Points, in no order, along strands that fork, close into loops and pass close to each other.
(in the rows, 128 means zero)
Points whose rows are less than 197 apart are linked; no others are. Some points are linked to none.
j_790: [ 94 167  91 114 138 172 121  98  81 160 123  90 119 152  75  64 165  61
  83 144  96 152 112 110 112 109 238 113 131 108 148 129 146 125 157 134
 111 139 103 123 104 178 127  82 111 101 121 118 179 142 151 156 152 200
 143 169 127  88 147 171 115 151 116 149 130 124]
j_720: [109 132 105  92  96 131 111 153 135 124  71  75 153 125  72  95 151 108
 146 185 157 137 136 153 131 138 118 111 128 165  81 149 132 162 142 135
 139 121 140 112 128  84 118  86 118 159 101 125 170 152 122 170 134 121
 133 102 124  85 138 190 153 142 104 131 122 125]
j_640: [105 167 124 140  99 179 180  91  97 181 170 176 104 144 128 114 116 112
  83  83 147 166 107  68 126  83 203 152 116 140 173 141 138 118 132 101
 103  77  80 132 130 179 130 140 148  70 175  99 126 124 152 138 134 145
 146 166 152 161 153  83 111 149 115 134  84 131]
j_464: [162 122 105 140 149 112  91 185 162 109 102  59 151  65 124 125 133  88
 151 138 130 125 141 174  88 172 133 135 132 119  94 119 135  83 159 178
 111 193 129 128 139 114 124 114 119 150 118 131 199 114 128 121  90 106
 120 141 125  90 101 172 107  99  71 141 126 144]
j_441: [105 180 135  99  79 173 139 145 119 150  69 176 131 102 171 156 124 186
 140 114 156 181 111 117 184  95 100 115 115 177 157 175 111 157 110 133
  84  61 125 112 150 147  83  75 110 108 170 147 124 136 102 138 147 170
 185 121  90 139 147 100 166 125 152 107 105  91]
j_276: [116 149 141 140 107 112 101 106 186 137 151 123  88 131  94 137 126 140
 123 118 102 106 143 136 137 118 132 163  63 123 161 132 130 128 148 115
 126 150  90  92 179 116 140 127 104  94 130  98 165 138 198  57 121 101
  50 119 142 108 144 197 128  99 110 109  99 101]
j_365: [153 124 147 179 180  81  84 143 176  80 122  83 148  91 106 114 109 123
 157 129 155 136 123 164 111 164 107 156 106 136  72 118 118 112 184 127
 145 218 136 131 142 114 132 164 145 147 119 125 135 158 162 149 108 135
 131  94 156 113 128 168 106 108  99 161 173 177]
j_307: [176  98 167 186 162 115 134 117 151 102 185 170 128 113 149 142  95 159
 134  77 147 113 123 109 114 148  94 170 108 127 130 116 108  93 133 118
 139 159 124 133 133 143 138 197 168 131 144 141  62 145 113 117 123 126
 143 114 147 178 111  89 100 110 126 154 167 172]
j_360: [142 107 102 129 164 153 107 136 124 138 175  93  99 104 134 129 144 103
 112 104 105  98 131 140 122 119 160 128 122 131 152 125 123  83 108 164
 127 149 102 113 156 121 121  78  76 117 124  90 177 101 105   4 135 112
 103 169 116 110 104 194 153 119  97 129 166 138]
j_327: [133 122  96  99 118  97 159 138  86 142 142  90 196 170 137  92 135  94
 129 178 136  78 146 125  82 178 148  92 198 129 109  94 148 142 192 138
 113 154 118 179 106 124 122 160 160 125  85 193 124 127 161 192 117 164
 180 121  69 129  78  73 118 154 138 136  99 151]
j_528: [103 157 145 131 111 125 152 107 131 135 107 145 138 151  91  82 117 156
 105 145 159 169 123 138 122 123 131 146 106 134 124 158 120 146 182 126
 112 100 112 149 137 150 119 146 160 141 147 128 104 154 151 187 148 146
 144  97 122 135 142 109 121 139 151 124  98 116]
j_903: [117  89 103 124 179 146 115 144  81 119 184  56 127 140 113  98 133  57
 125 124 122 125 118  96  80 136 183  80 196 105  81  90 120  78 104 116
 181 159 141 172  87 109 140 126 110 146  83 109 122 107  99 140 149 133
 137 157 161 130 120 120 117 167 125 147 196 187]
j_196: [ 58 111 129  89 117 155 141  97  83 140 140 113  94 176 120  90 139 135
  85 148 119 160 114 116 128  88 151 110 144 131 145 147 135 123 108 117
 163  84 131 164 112 120 125 110 132 138 125 100 107 125 124 156 154 117
  93 127 154 109 141 131 117 172 158 127 104 102]
j_949: [147 120 118 118 124 116 118 139 117 123 117 119 139 152  96 124 128  65
 138 137 114 108 136 115 121 142 135 115 160  93  88  92 138 124 112  91
 142 136 140 121  95 112 155 135 147 129 100 128 127 137 121 179 131 135
 136 150 154 131 139 111 116 141 122 135 134 154]
j_247: [125 146 153 130 122 138 188  73  83 148 166 194 125 170 158 140 122 141
 109 114 128 136 115  78 133 103 152 125 146  92 164 123 142 144 132  99
 131  93 117 160 102 185 131 198 171  81 150 164  76 118 156 149 123 156
 128 131 117 179 114  42 100 131 174 123 109 125]
j_356: [117  90 132 128 113 119  98 157 144 102  63  89 147 106 104 104 142 115
 160 151 148 171 131 169 130 126  88  93 116 158  53 144 102 136 110 161
 156 117 179 115  96  99 126  91 139 189 120 119 130 143  78 190 132 115
 140 104 190  82 153 160 149 147 104 133 167 131]
j_78: [ 99 118 136 141 161 152 121 112 145 114 109  81 105  88 141 114 135 162
  89 111 121 191 109 177  90 138 131 161 106 169 162 192  97  82 160 195
  99 130 115 176 156 140 112 118 101 139 168  96 142  98 130  55 129 121
 109 110 115  92 104 164 121 115 120 142 128 114]
j_264: [140  95 135 137 108 108 115 183 169 101  96 108 157  86 125 132 104 124
 165 148 168 136 133 145 114 151  76 119 135 167  71 117  95 129 107 136
 137 124 170 104 104  97 119 130 154 187 115 132 109 146  81 183 117 112
 155 102 185 122 160 121 143 142  83 146 144 152]
j_374: [153 158 119 138 145 119 134 123 105 130  67 119 193 176  85 120 142 128
 145 158 143  78 124 148 186 149 126  92 104 129 116 125 149 199 196 135
 110 151 116  86 118 132 123 108  85 132 120 162 147 164 154 144 167 177
 183 111  51 120  89 148 181 110 157 128 184 148]
j_110: [ 92 109 119 119 178 138 119  97 105 106 139  69 117 116 124  84 146 127
  82 148 110 184 102 163  79 136 165 125 162 128 143 156 136  85 157 170
 138 166 121 196 124 141 116 138 115 141 122 114 146  93 140 102 114 122
 100 125 109  81 103 167 101 138 132 145 129 133]
j_610: [ 69 155 137  97  78 166 120  91 127 128 116 177  78 120 170 157 140 196
 142 122 104 192 108 150 166  63  92 128 109 120 180 160 121 125  68 138
 133  84 153 126 153 145 132 117 128 108 157 130 112 111 112 126 127 120
  78 128 161 106 181 111 121 140 169  75  79  45]
j_551: [113 113 102 101 143 107  95 149 124 111 108  51 146 119 102 107 148  81
 136 165 124 117 141 167 102 147 131 119 157 120  90 116 149 122 138 147
 151 171 137 139 131  90 122 107 122 149  87 123 171 116 131 135 120 111
  96 128 123  71 109 187 119 131  92 129 143 133]
j_181: [121  66 125 120 140 112 111 119 111  95 131 119  86 112 164 148 154 119
 128 122  82 168 120 168 101 126 122 123 147  84 120 132 125  76  55 176
 181 133 161 148  86 126 157 134 134 150 130 136 124  91  83 142 102  64
  76 142 213  73 142 125  88 137 137 116 140  99]
j_563: [137 119 110 100 100  98 139 156 121 117 121  84 179 140 124  85 110 124
 133 178 174 119 127 142  76 177 107 118 175 152  90 120 124 134 175 143
 122 144 130 175 119  95 112 152 178 147 101 158 114 138 140 182 111 119
 158  84  90 128 101 103 118 141 120 146  79 141]
j_715: [ 93 149 142 132 117 164 114  85 150 138 111 170  73  87 174 155 136 174
 120  92  89 202 122 156 139  82 108 160  83 128 196 160 106  93 100 173
 103  89 125 132 161 167 131 114 109 109 183 119 138  99 124  79 124 115
  94 136 151 107 158 135 113 112 152  90  91  60]
j_433: [123 138 111  88  64  86 131 162 159 145 141 131 130 136  87 150 124 106
 149 159 136  67 146 108 135 129 111 128 148 144 116  97 149 170  80  59
 145 111 142  90 147  71 140 120 138 133  89 104 139 156 135 144 123 111
  98 129 158 136 182 148 151 130 100 105  76 119]
j_251: [131 143 134 124  64 105 101 190 215 138 114 130 128  79 128 161 102 156
 156 152 164 120 136 119 132 142  86 158  89 194 102 131 101 136 110 116
  95 106 126  91 160  97 139 118 145 153 128 114 149 166 125 133  92  79
 126 112 159 139 172 153 155 133  83 128  90 112]
j_955: [ 66 119 115  90 123 162 120 115  75 143 114  74 108 173  98  51 155  96
  87 155 133 174 103 115 107 115 176  92 166 139 113 148 122 131 135 132
 145 104 126 163  92 126 116  75 123 149 107  96 115 138 115 185 165 153
 150 135 148  99 134 142 126 196 143 149 128 131]
j_246: [158 162 147 155 120 116 102 145 183 123  66 150 118 105 106 126 119 109
 140 115 123 150 139 144 140 142 128 158  72 111 117 139 119 133 165 133
  94 138 119  79 129 154 139 119 130 127 152 126 164 156 152 153 120 140
 146 131 140 126 151 163 123 104 108 142 126 135]
j_295: [172 120 124 145 145 126 108 174 164 116 123  82 142  73 151 117 121  95
 131 111 142 149 121 142  58 173 142 151 142 131 113 124 128  48 167 159
 113 193 108 161 124 141 128 141 152 127 128 128 158 116 142 128  78 117
 142 143 132 122 119 133  81 107  84 165 102 159]
j_812: [121 123 145 157 164  84 106 110 169  87 170  87 128 133  85 104 117 136
 127 142 139 117 128 151 104 147 108 161 105 140 102 125 127 128 164 101
 172 192 121 141 167 105 134 168 141 144 104 112 114 159 182 135 125 120
  83  89 143 115 128 172 113 123 122 141 149 150]
j_961: [156 181 134 124  95 136 128 130 125 170 103 205 107 144  95 152 142  94
 137 118 105 108 122  87 183  88 165 106 106  80 134 111 141 181 106  74
 102 104 119  49 110 158 127 125 116  72 135 111 125 155 132 156 140 170
 133 173 144 148 176 130 143 124 135 111 110 124]
j_229: [104  60 131 113 167 119 131  96  81 109 154 130  92 151 181 148 154 152
 123 119  87 131 133 143 126 123 107 105 166  89 147 133 124 100  73 160
 168 120 154 181 104 117 140 141 109 140 118 144 103  83  77 100 127  75
  84 123 146 107  90 103 108 137 166 110 159 113]
j_566: [141 163 138 122 110 141 138 110 108 149  92 185 115 144 130 143 134 106
 119 120 100 144 125 117 159 103 153 118 125  80 150 122 133 139 104 107
 101  94 129 105 105 169 128 127 136  87 146 142 126 123 121 171 129 154
 128 159 121 131 155 107 113 124 148 114 105 113]
j_69: [146 128 133 107 116 117 124 129 123 118  88 172 121 122 175 173 132 130
 157 128  84 146 136 142 144 126 106 126 150  68 143 121 138 140  82 134
 117 112 166 137 106 149 128 136 143 117 126 182 116 107  99 162 106 128
 123 137 120 124 144  93  98 107 157 101 104  82]
j_977: [115 179 131 130  93 155 122 114 157 150  83 188  97  79 175 168 128 164
 133  97 101 183 133 136 142 106 131 161  86 131 192 155 122 110 127 157
  69  98 112 113 164 184 126 124 121  88 182 156 162  97 136  98 100 139
 127 139 120 124 154 110 112  83 133 102  70  69]
j_515: [132 138 157 151 140 134 133  91 153 132 189 155  96 135 108 137 125 140
 106  91 116 105 126 109 134 116 138 164  84 115 162 123 126 110 137  99
 140 132 100 112 163 134 142 150 121  91 148  91 123 130 164  58 129 109
  73 142 143 147 133 151 120 110 116 131 128 121]
j_332: [117  93 127 144 167 145 151 102  97 131 200 143 104 168 106 124 131 123
 109 104 121  84 122  75 143 100 136 101 140 132 132 108 127 142  93  74
 173  97 132 109 120 106 136 133 129 130 109  83  82 131  96  72 171 125
 125 148 149 168 125 124 152 157 133 134 184 159]
j_540: [119 130 141 111  68  88 123 122 179 133 157 178 113 132 118 178 118 143
 149 143 125  88 135 111 165 112  90 136 117 114 136 101 132 178  51  63
 145 108 147  80 148  93 142 138 135 117 120 122 112 143 137 126 108 117
  69 125 168 141 195 140 133 112 131  95  92 101]
j_920: [121 141 137 153 139 161 131 137 127 138 109 120 122 110 110  79 111 129
  87 102 157 202 110 128 101 128 142 135 114 154 110 161  93 105 162 155
  99 113 119 164 115 152 120 103 146 145 153  90 103 139 109 153 144 161
 181 130 145 144 139 118 123 154 130 162 144 150]
j_545: [144 123 129 135 115 135 179 130 119 142 216 158 139 157 127 129  82 140
 116 104 170  82 113  70 112 132 115 136 154 158 132  95 140 131 127  72
 141 108 116 142 139 114 127 189 160 115 126 111  69 136 133 118 137 119
 138 129 118 211 111  67 125 138 137 148 111 150]
j_792: [150 132 122 143 177 139 123 120 125 115 160  92 141 116 116  91 122 102
 103 120 128 149 120 134  70 145 177 146 155 112 126 127 136  65 178 132
 125 193 102 159 131 158 138 152 138 109 140 121 146 110 162 114 110 151
 135 147 115 132 111 139  90 123 113 166 133 151]
j_860: [104 177 133 138 106 165 146 104 117 178 139 177 106 119 138 138 121 153
 100 100 137 159 126 113 156  83 154 158  91 164 187 166 120 136 154 133
  74  76  79 118 170 169 105 117 119  92 184 113 144 122 152  93 146 146
 139 150 106 140 141 113 137 128 139 106  91 116]
j_463: [109 108 118 119 130 116 145 158 144 115 165  64 168 107 131  76  95 154
 108 168 187 129 100 147  67 164 104 132 157 196  97 138 116 118 189 144
 139 153 118 197 149  92  91 153 154 157 112 111 110 129 146 132 118 114
 137  89  90 134  95 126 122 147 116 162  94 152]
j_384: [121 103 112  70 101 125 111 151 107 113  73 140 132 124 167 165 146 137
 161 167 107 142 131 151 155 124  91  96 175 121 114 135 122 148  58 150
 133  93 179 130 109 106 127  95 127 150 110 164 135 109  76 155 117 105
 133 124 126  98 136 115 140 131 151  95 115  76]
j_430: [ 82 144 122 131 115  93 139 100 123 125 141  86 136 182  59  61 123 161
 114 174 154 133 104 130 129 134 132 132 108 149 109 142 130 186 199  98
 161 131 125 165 141 102 118 144 144 160 111 106  98 168 184 180 166 151
 117  72 101 122 137 147 133 144 164 136 127 123]
j_663: [173 145 132 161 157  95 116 131 144  93  56 116 190 137 111 115 117 137
 155 158 149 118 133 165 146 179  97 123 112 119  99 131 139 160 211 154
 114 170 140 126 104 140 129 147 122 154 136 179 138 137 151 176 134 154
 186  81  78 126  79 118 134  96 151 147 177 158]
j_710: [115 112 136 111 116 109 119 121 146 120 132 174 125 127 134 191 143 155
 160 144 109  91 145 133 198  94  72 119 112 122 133 119 133 197  47  95
 148 105 157  64 144  89 123  93  96 127 111 124 121 126 121  78 127 122
  75 113 144 115 174 146 168 115 131  76 124  92]
j_256: [170  97 132 158 160 123 148 156 126 128 179 148 146 108 155 171  98 159
 141 103 153  51 145  98 143 130  83 123 134 161 134 111 119 140 106 109
 123 130 123  98 152 104 114 140 113 138 105 128 111 120  92  28 137 117
 159 130  94 189  89 111 169 113 106 131 173 171]
j_394: [ 99 164 142 107 111 109 150  87 121 122  99 151 133 165 119 149 153 183
 152 153 110 120 133 147 200  98  92 102  88 114 170 144 143 209 147 106
 125 108 130 113 153 114 107 126 102 107 131 160 112 143 153 116 147 138
  90  88  73 121 121 137 153 101 186  82 130  92]
j_848: [111 152 128 115  90 165 129 163 150 145  93 132 131 102 133 136 115 165
 120 116 173 146 123 125 155 112 110 139 102 209 132 162 101 131 135 144
 101  66 112 110 155 110 107  71 103 137 156 100 130 148 105 101 144 122
 173 125 115 141 130 135 179 147 121 129 113 119]
j_371: [192 113 138 159 172 123 122 123 112 111  97 151 153 112 176 161 124 140
 144 108  97  91 141 155 149 159 105 128 124  70 150 122 151 117 138 154
 104 149 141 122 126 145 122 151 111 126 141 183 133 102 119 101 123 130
 145 131  65 148  70 108 127  82 154 117 163 131]
j_84: [122  90 154 153 125 124 105 128 168  90 118 127  91  74 154 140 132 178
 143 108 119 178 135 179  96 122  82 145  99 130 125 148  93  86  84 174
 160 135 163 146 127 114 146 130 143 173 151 131 104 121  94 141 103  78
  90 111 201  63 155 146 110 133 122 121 122  80]
j_293: [110 117 126 131 157 155 101 137 147 125 130  84 100  88 119 117 141 132
 103 113 117 157 110 159 122 121 146 135 101 170 138 161 103  96 130 184
 119 123 110 128 145 116 102  62  72 142 146  83 172 105 103  36 135 111
 106 141 120  88 123 203 163 132 105 139 161 127]
j_486: [100 117 113  85 104  98 165 110  74 147 135 119 158 189 137 103 152 123
 118 174 111  90 156 113 120 148 148  96 180 108 136 105 146 176 168 108
 139 114 137 183 102 121 127 152 137 120  92 176 107 129 147 196 132 155
 134 102  75 117  83  83 116 150 169 122 114 123]
j_124: [115 177 138 117 109 110 142 108 128 128  44 127 165 169  79 113 156 154
 143 172 139 139 138 153 186 135 128  97  92 125 131 157 142 208 183 145
 115 126 126 110 126 129 109 121 105 136 138 169 149 155 165 159 160 160
 151  86  59 102 106 152 155 105 168 113 138 111]
j_167: [186 120 155 165 143  65  98 132 163  97 128 169 154 130 124 181 112 110
 170 122 116  60 158 144 164 144  85 153  97  78 107  86 158 165 112  88
 132 191 159  72 129 126 165 177 136 129 117 162 117 137 155 143 115 135
 114 114 146 150 142 121 121  75 123 114 156 161]
j_398: [111  61 123 126 178 133 124 121  88 106 100 121 105 123 175 140 155 168
 134 122  98 163 125 160 153 103 105  92 131 115 140 158 101 116  78 192
 158  95 164 151 104 117 119  79  93 161 129 138 113  93  49  93 157  95
 124 114 145  95 113 117 154 141 172 110 204 115]
j_827: [189 156 148 184 140  95  82 153 196 112  87 150 145 106 114 149 114 108
 171 117 130  88 149 139 160 152 108 165  67 104  96  98 143 144 163 111
 110 191 128  42 134 144 158 143 128 134 132 136 164 162 171 151 116 136
 149 123 138 145 143 151 142  82 106 138 172 171]
j_219: [140 150 128 108  84  78 123 170 185 124 133 127 154 124 102 154 107 127
 155 161 158  67 156 123 156 149  80 137 100 162 102 108 144 177 123  94
 120 134 125  77 164  72 124 118 119 144 100 129 158 162 156 113 115 107
 115  97 119 136 145 159 174 117  91 113 108 135]
j_146: [106 132 106  55  86 177 139 142  86 140  80 145 124 125 189 147 150 149
 131 150 135 151 124 114 164  88 130  98 185 166 152 145 125 145  66 159
 106  75 133 127 140 140  96  62 109 110 120 155 145 106  84 130 146 127
 162 139  91 121 124 103 155 148 149 103  89  89]
j_682: [116 127 131 121 136 110 173  64  72 145 180 144 132 190 149 119 148 124
 106 135 102 101 141  77 110 135 165 115 159  83 154 104 162 135 151  90
 156 129 123 182 100 161 149 200 155  96 123 161 104 122 181 154 107 136
 105 115 105 148  87  69  85 130 157 133 112 110]
j_733: [170 165 130 126  87 128 116 189 179 150  88 169 139  73 184 181  89 138
 164 126 132 114 125 111 129 157 105 156 125 142 136 127 120 121 110 130
  57 114 113  95 144 144 112 116 133 111 145 165 148 119 116 131  83 129
 167 130  92 168 136 107 138  93  98 128  94 109]
j_890: [136 149 132 140 127 164 135 137 125 146  88 150 144 132 101 130 128 135
 115 117 162 137 127 128 176 116 120 108  87 159 121 161 110 168 150 127
 108  95 101  77 124 127 107  63  91 135 140 104 133 163 102 111 169 162
 178 138 102 125 130 150 190 142 122 130 159 141]
j_141: [148 100 116 122 109  89 114 179 157 116 121 112 145 110 109 153 126  66
 169 136 131 116 145 128 106 156 108 126 163 106  65  80 129 115  82 116
 143 150 165 109  99  96 152 141 164 153  94 130 129 126 100 185 114 104
 130 150 199 123 161 110 107 135  94 133 120 158]
j_601: [116 117 148 118 106 133 178 120 106 141 167 173 136 154 166 120  84 158
 118 126 161 151 114 101 107 126 109 127 156 139 132 122 125 130 129 111
 124  92 133 180 113 139 115 179 183 121 134 150  51 122 126 171 120 129
 157 117 115 180 126  36 107 152 159 126  84 131]
j_178: [160  94  87 124 146 132 107 169 104 126 107 116 118 123 126 151 164  64
 149 118  91  95 148 138 160 115 151 100 134  94 103 103 143 119  64 155
 131 122 159  68  94 114 132  54  78 152 101 107 169  98  63  99 143 114
 130 179 159  94 146 146 160 129 106 112 176 155]
j_725: [145 149 136 170 170 102  97 115 163  87  57  84 160 123  86  70 135 125
 151 145 143 185 123 171 116 178 123 136  93 116  70 145 125 150 216 155
 126 196 152 148 104 150 139 139 137 162 138 141 134 145 175 193 131 167
 163  82 130 106 118 167 107 111 142 163 179 153]
j_366: [130 103 107 111 149 170 146 123  94 144 166 109 102 121 163 131 130 123
  97 104 107 110 121 121 105 109 157 133 161 125 163 120 138  79  95 167
 124 128 106 155 139 132 118 116 102 110 125 125 157  84 106  31 124  97
 111 161 108 127  85 141 127 124 115 129 129 121]
j_740: [113 111 136 142 157 121 133 133 155 116 224  73 139 117 106  94 100 149
 102 135 167 112  95 120  73 148 130 150 135 186 114 124 128  88 165 101
 172 169 101 187 174  95 115 166 136 132 119  87 109 143 166  95 118 103
  83 106 115 155 104 145 115 131 109 157 112 157]
j_233: [138 171 128 146 118 147 125 136 139 162 110 181 113 148  71 135 133 107
 133 113 128 108 124 102 184 102 153 117  81 126 125 125 127 180 136  77
 106 104  96  34 132 133 139  92  94 103 126  73 134 183 134 131 163 160
 144 154 146 134 178 167 175 138 108 131 142 147]
j_304: [169 166 125 132 122 133  98 165 174 133  64 141 137  78 154 152 124 122
 146 135 121 123 146 155 129 159 127 152  92 129 148 140 140 124 142 168
  73 138 116  90 142 148 120 107 104 127 155 161 190 111 147 100  98 124
 149 128  86 126 117 156 138  82 103 128 109 109]
j_471: [ 37 109 131  81 108 159 146  79  88 129 128 122  79 152 160 115 143 187
  98 137 109 187 109 147 137  67 117 134 136 136 177 170 129 110  87 144
 162  81 143 171 132 126 135 124 133 134 148 118 112 106 121 130 137  85
  71 110 168 101 148 123 112 161 177  94  78  54]
j_373: [111  63 146 136 174 111 137  98  91 108 170 107 129 150 151 127 123 149
 117 132 125 116 124 133 104 151 104 119 162 114 123 116 123 109 124 131
 179 141 139 193 115 105 130 170 140 145 110 146  77 110 112 126 127 103
 101 106 117 136  75  93 102 144 164 131 165 146]
j_806: [ 93 112 143 103 131 116 126  80 112 118 110 148 109 156 133 162 156 154
 150 148  84 119 140 143 196  88  92 104 105  99 169 135 137 187  91 116
 153 107 154 105 141 100 125  97  91 117 115 136 115 134 116 100 144 113
  64 106 122  97 139 148 154 124 168  65 135  78]
j_922: [181 128 131 124 124 101 152 124 130 122 152 153 145 130 167 171 115  97
 125 100 108  98 142 115 102 149 139 141 165  65 136  92 163  90 103 106
 130 165 129 139 109 152 158 201 160  85 129 163 123 101 157 129  81 116
 117 154 119 163 107  72  72  88 117 128  84 119]
j_190: [127 143 100 107 121 148 129 124  77 158 126 103 132 173  93  89 146  65
 114 143 107 109 125  94 122 125 194  94 158 106 115 100 144 136 136 104
 137 123 118 129  90 134 135 110 133 108 100 121 132 151 136 182 156 178
 155 162 128 121 143 130 130 159 123 135 128 142]
j_324: [120 121 110 113 113 165 178 128  84 156 176 137 124 133 176 136 108 152
  98 117 143 104 121 104 114 108 135 138 172 178 170 135 136 117 112 142
 106 102 101 161 151 138 100 141 125 107 125 145 124  94 109  67 127 107
 145 144  76 164  85  80 138 139 137 120 105 125]
j_162: [168 129  74 103 115 131 101 196 123 127 112  91 139 108 122 147 154  41
 150 128 113  73 154 138 130 140 161 112 156  96 100  85 148 116  87 147
 110 147 139  79 116 107 138  73 104 138  94 122 196 118  87 133 121 117
 135 190 136 103 137 151 141 130  78 119 127 135]
j_844: [133 144 129 149 135 159 144  99 129 151 201 160 102 151  95 132 127  94
 116  76 111  88 114  44 134 103 173 126 114 109 148  89 130 121  99  60
 149 116 107  81 131 130 161 134 122  97 136  63 122 145 146  74 148 125
  94 176 169 172 147 142 131 135 100 150 138 144]
j_326: [115 158 143 152 101 178 127 153 132 150  63 136 127  93 137  98 112 162
  94  77 176 209 126 120 112 119 124 144 107 194 125 196  73 124 159 172
  86  79 113 140 119 148 111  70 121 152 185  89 108 142  93 140 144 163
 210 137 137 152 146 108 151 144 122 155 136 139]
j_475: [113 124 153 156  79 125 110 161 205 125 130 132 103  72 148 145 101 188
 144 121 160 159 131 147  99 134  79 161  90 183 117 148  84  99 109 141
 119 111 144 130 156 108 145 138 152 165 152 118  97 152 114 145  89  91
 120 107 185 114 171 138 132 145 105 131  84  97]
j_541: [145  72 111 132 168 122 102 149 105 108  88 127 101 124 150 141 155 107
 146 123  98 142 143 160 157 105 121 100 122 103 104 134 117 115  70 177
 152 108 177 104  86 123 127  71  90 177 120 121 140  98  55 119 152 108
 128 140 160  92 137 132 151 124 140 119 197 144]
j_736: [120  75 134 148 188 123 145 105  73 118 199 118 131 173 133 120 128 136
 124 121 121  82 125  98 119 134 116  90 167 129 117 108 118 131 122  96
 181 124 148 166 109 103 125 153 136 146  92 120  72 117  93  94 160 124
 134 120 114 168  75 102 128 153 154 144 213 178]
j_919: [ 94 169 110 151 135 189 146  85  85 171 157 145  96 153  89  76 139  84
  73  92 119 178 108  78 116  86 227 123 124 121 159 139 132 109 146 112
 107 109  83 128 115 191 133 103 128  79 159  86 145 131 157 144 151 182
 145 174 155 129 155 133 120 153 120 147 116 131]
j_269: [171 100 160 160 138  94 127 137 161  97 138 167 142 106 154 181  96 155
 157 117 138  95 137 134 128 144  68 148 124 108 116 112 117 135 102 110
 131 146 157 119 124 117 132 180 149 144 124 167  73 131 105 147 110 121
 136 105 137 160 132  86 115 107 135 126 138 143]
j_782: [106 177 110 108  96 126 140 102 145 168 158 121 100 125  98 129 140 123
  95 127 103 128 147 120 117 108 192 173  95 131 198 135 155 118 153 133
  95 131  75 121 167 161 138 135 127  75 150 120 200 109 196  78  97 123
  75 140 109 104 142 173 111  97  98 119  53  94]
j_22: [192 133 134 138 146  91 145 129 104 119 168 143 174 153 142 135 110 107
 151 116 123  62 145 107 115 167 129 125 171  90 112  90 151 120 160 103
 119 172 125 137 120 154 145 203 164 100 109 172 108 125 152 149 109 148
 171 138  85 187  81  62 100 118 136 135 130 152]
j_697: [173 127 148 162 153 120 154 135 127 125 213 145 151 142 134 130  93 137
 130  97 162  65 120  78 105 164 117 149 150 146 115  97 130 104 163  81
 143 163 102 142 143 131 129 196 172 107 125 124  94 139 142  96 135 132
 160 126 112 217  79  84 111 120 120 165 148 182]
j_586: [132 109 120 137 187 139 127  93  86 114 170  91 130 155 133 102 143  78
 113 113 109 139 121 103  69 152 188 116 174  65 113 101 150  66 136 116
 164 171 122 178  89 147 158 162 140 117 116 123 127 108 154 144 109 145
 126 158 136 128  99 111  73 142 128 151 154 150]

A fork is a point with three links, a tip a point with one. Leave the first point through the second and follow the links. Name the first fork or tip that comes.
j_782, j_276 -> j_229
j_219, j_433 -> j_697
j_790, j_919 -> j_190
j_146, j_384 -> j_848
j_264, j_356 -> j_792
j_373, j_736 -> j_782

How many points has the smallest loop of links through each point below? Write none if it is on no loop.
j_848 -> 9
j_471 -> 11
j_295 -> none
j_601 -> none
